Each scene shows the same named points in several views. A view is turned or mirrored, shifted and resized as a whole, has a little noise and may leave points out.
In the rows, 128 means zero.

Scene 1
View 1
Zopaz: [153 119 143 154 137 179 117 125 103 106  99 113 152 114 134 133 122 186
 102 132  86 148 158  75  90 166]
vapob: [188 152  89 112 125 169  83 142 114 125 146 165 171 126 105  96 123 152
  89 144 133  70 110 174 163 140]
seg: [182 133 103 177 124 181 148 123 128 151 141 105 145  99  68 127 116 155
 123 113  85  85 144 110 133 157]
Pudot: [144  73 198 112 126 191 128 156 133  76  72 134 173 107 163  55 151 144
  42 199  74 141 235 105 107 199]
siloz: [126 133 146 192 132 174 150 138 129 134 115 109 137  94  81 117 130 167
 105 136  60 147 174  71  80 185]
nif: [155 154 108 145 136 164  91 137 102 121 126 144 154 120 109 126 121 181
 107 131 112 122 111 117 111 148]
gifus: [174 100 150 129 140 189 110 120  98  90  93 110 170 120 167 127 124 184
  91 142  95 136 163  93 106 162]
Tabet: [214 158  60 130 122 173  99 129 117 149 172 146 169 124  76 115 108 148
 113 117 137  34  91 183 188 124]
Mov: [195 132 108 130 148 180  82 105  74  99 112 112 164 136 166 165 106 207
 121 108 121 129  96  95 115 130]
balal: [132 145 141 136 146 161  76 142  86  88  92 147 151 126 149 126 127 206
  87 147 104 181 129  80  70 165]
Kegob: [164 136 115 172 122 180 143 138 133 145 139 124 148  99  69 108 126 147
 105 134  83  89 156 121 131 167]
Zano: [162  97 153 152 126 192 148 130 128 114 106 107 161 103 120 100 132 151
  88 154  74 113 197  98 120 178]
fem: [170 118 130 155 135 184 130 124 112 119 115 109 153 110 118 128 119 174
 106 130  87 117 154  98 115 158]
View 2
Zano: [124  80 126 106 112 119 153 109 120 106 133  74  96 163  99 117 144 138
 178 102 158 152 133 130 141 146]
balal: [115 104 114 124 104 164 157 137 137 163 162 123  87 170 146 157 131 138
 173 126 141 108 150 140 113 122]
seg: [132 100 127  88 139 112 129  74 120 116 127 106 100 130 126 128 140 143
 124 105 167 184 121 120 117 144]
Kegob: [129 102 122  93 133 111 124  79 121 109 129  96  85 143 117 122 144 138
 127 102 159 168 119 115 129 136]
gifus: [121  84 124 127 113 147 173 130 129 134 142  99 124 165 119 133 132 143
 201 122 141 128 144 157 115 138]
Tabet: [138 131 109 109 191 113 102  41 125 109 112 108 125 113 132  90 117 140
  98 133 123 150  99 124  82 106]
fem: [124  98 124 104 125 131 142  98 125 126 137 102 100 149 125 135 138 142
 152 112 155 154 131 130 119 137]
nif: [124 116 114 114 137 141 131  95 131 144 145 121  97 145 143 137 129 140
 136 124 140 134 129 130 102 117]
Pudot: [113  73 113 128  94 127 163 145 126  97 142  46  82 197  73  99 146 125
 212  98 136  96 140 133 161 139]
Mov: [130 104 123 126 141 152 162 104 131 153 140 133 147 137 156 142 117 151
 172 140 136 143 136 160  77 126]
vapob: [131 122 102 121 169 125 113  70 129 117 126  98 110 136 124  93 119 134
 124 133 113 117 112 128  96 101]
Zopaz: [121  91 126 111 108 140 162 121 127 140 145 110 100 161 129 151 139 143
 175 113 157 147 143 141 120 141]
View 3
seg: [100 177 149 164 147 146 129 101 128 150  88 159 101 119 173 122 144 159
 127  50 116 124 126 106  95 126]
nif: [108 154 153 135 103 132 131 105 131 147  92 131 149 142 172 133 135 145
 155 101 106  96 103 146 107 146]
gifus: [ 67 131 124 157  69 139 165 123 151 157  76 101 124 151 189 138 118 107
 144 106 147 109 144 117 129 133]
Tabet: [165 181 143 143 163  99 133 102 138 111  92 126 132  52 143 112 170 144
 170  44  90  95 108 129  66 190]
Mov: [105 127 159 128  82 121 177  96 145 127  60  81 167 161 197 132 142 120
 148  80 144 116  95 132 111 166]
vapob: [143 168 126 142 126 106 130 120 141 125 102 116 138  69 141 122 148 125
 177  91  92  77 120 144  87 176]
Zopaz: [ 63 141 139 152  78 154 149 115 140 171  84 125 126 172 195 139 119 131
 136 105 137 116 128 122 130 120]
siloz: [ 54 166 142 164 109 176 115 110 124 191  96 176  97 169 189 138 117 161
 117  98 121 119 135 116 124  90]
fem: [ 83 156 140 157 106 147 138 113 136 160  89 140 114 140 180 135 130 140
 137  86 124 113 130 119 115 126]
View 4
vapob: [129 166 106  99 111 160 142 161 106 112  92 152 132  92 126 127 132 124
 101 149 107 116 159 108 129 127]
seg: [121 125 120  87 115 132 129 145 111 120 118 161 144 110 132 138  91 104
 115 143 116  91 138  93 108 114]
balal: [120  99 101 114 139 113 113 148 142 138 107 129 103  79 116 139 142 116
 109 130 132 146 135 109 131 102]
Zano: [110 110 125 102 138 117 142 157 119 141 126 154 118 115 103 155 114 126
 113 131 109 109 135  90  93 127]
Zopaz: [111  97 112 105 135 114 127 145 133 137 122 144 118  92 113 148 121 115
 114 133 121 124 132  93 114 103]
gifus: [100 105 107 110 134 120 140 153 129 137 122 144 117  85 101 154 133 128
 113 137 112 130 142  85 112 105]
siloz: [125  95 129  97 136 104 115 144 128 141 122 147 116 119 121 144  98 106
 118 127 127 103 122 105 100 117]
Kegob: [126 129 126  90 121 131 131 153 112 124 115 159 134 118 128 137  97 110
 112 138 114  93 137 101 104 126]
Pudot: [105 107 129 119 159 108 150 175 125 163 122 145  89 121  78 158 145 152
 104 117 103 133 136  95  84 149]
Mov: [103 114  88 105 116 136 133 139 133 118 112 144 135  60 121 143 132 113
 115 150 120 134 148  86 139  80]
View 5
siloz: [125  88 142 111 111 132 124 134 139 117 172 125 150 111 127 100 133 148
  97  89 144 150 136 128 156 142]
nif: [114 136 137 150 114 100 111 119 151 144 175 127 138 120 123 130 143 137
 129 126 131 140 138 156 136 115]
Tabet: [107 166 166 171 112  83  71 151 153 169 181 137 127 117 110 176 138  96
 117 153 143  87 176 176 143 132]
Zopaz: [104 110 121 121 118 109 126 117 147 125 166 115 144 125 130 103 137 156
 121 107 120 155 125 140 140 133]
gifus: [ 87 112 108 129 120  92 125 123 130 150 156 104 131 144 141 107 127 150
 115 121 103 143 138 128 133 145]
balal: [113 115 106 141 120 103 141  98 147 143 165 115 142 134 138  98 139 163
 139 119 115 173 116 135 125 103]
seg: [109 120 158 121 113 111  92 147 149 126 180 131 144 106 113 135 136 121
  98 110 142 114 154 154 154 156]
Mov: [ 75 154 108 133 125  77 107 110 157 139 164 104 134 134 124 129 143 146
 142 135  97 139 129 167 124 140]
fem: [108 113 136 130 116 108 111 134 140 137 169 122 140 123 125 120 133 137
 108 113 131 135 145 140 144 139]
Pudot: [116  62 111 144 113 116 151 140  89 189 148 111 122 162 166  84 102 150
  84 108 116 154 156  75 142 134]
Zano: [108  88 133 125 114 114 121 146 118 152 163 116 134 135 138 107 116 139
  88 107 127 133 155 113 150 155]
Kegob: [120 111 160 133 109 117 103 149 138 139 177 134 141 113 118 130 130 122
  95 108 149 118 159 141 157 145]
vapob: [113 149 149 180 111  88  95 140 141 182 173 131 124 130 123 156 133 109
 122 149 137 112 166 152 136 112]

Which points are out of place in each view (at most two, in the order of its rows)? Write none if all are in place.
view 1: fem
view 2: gifus
view 3: none
view 4: none
view 5: Zopaz
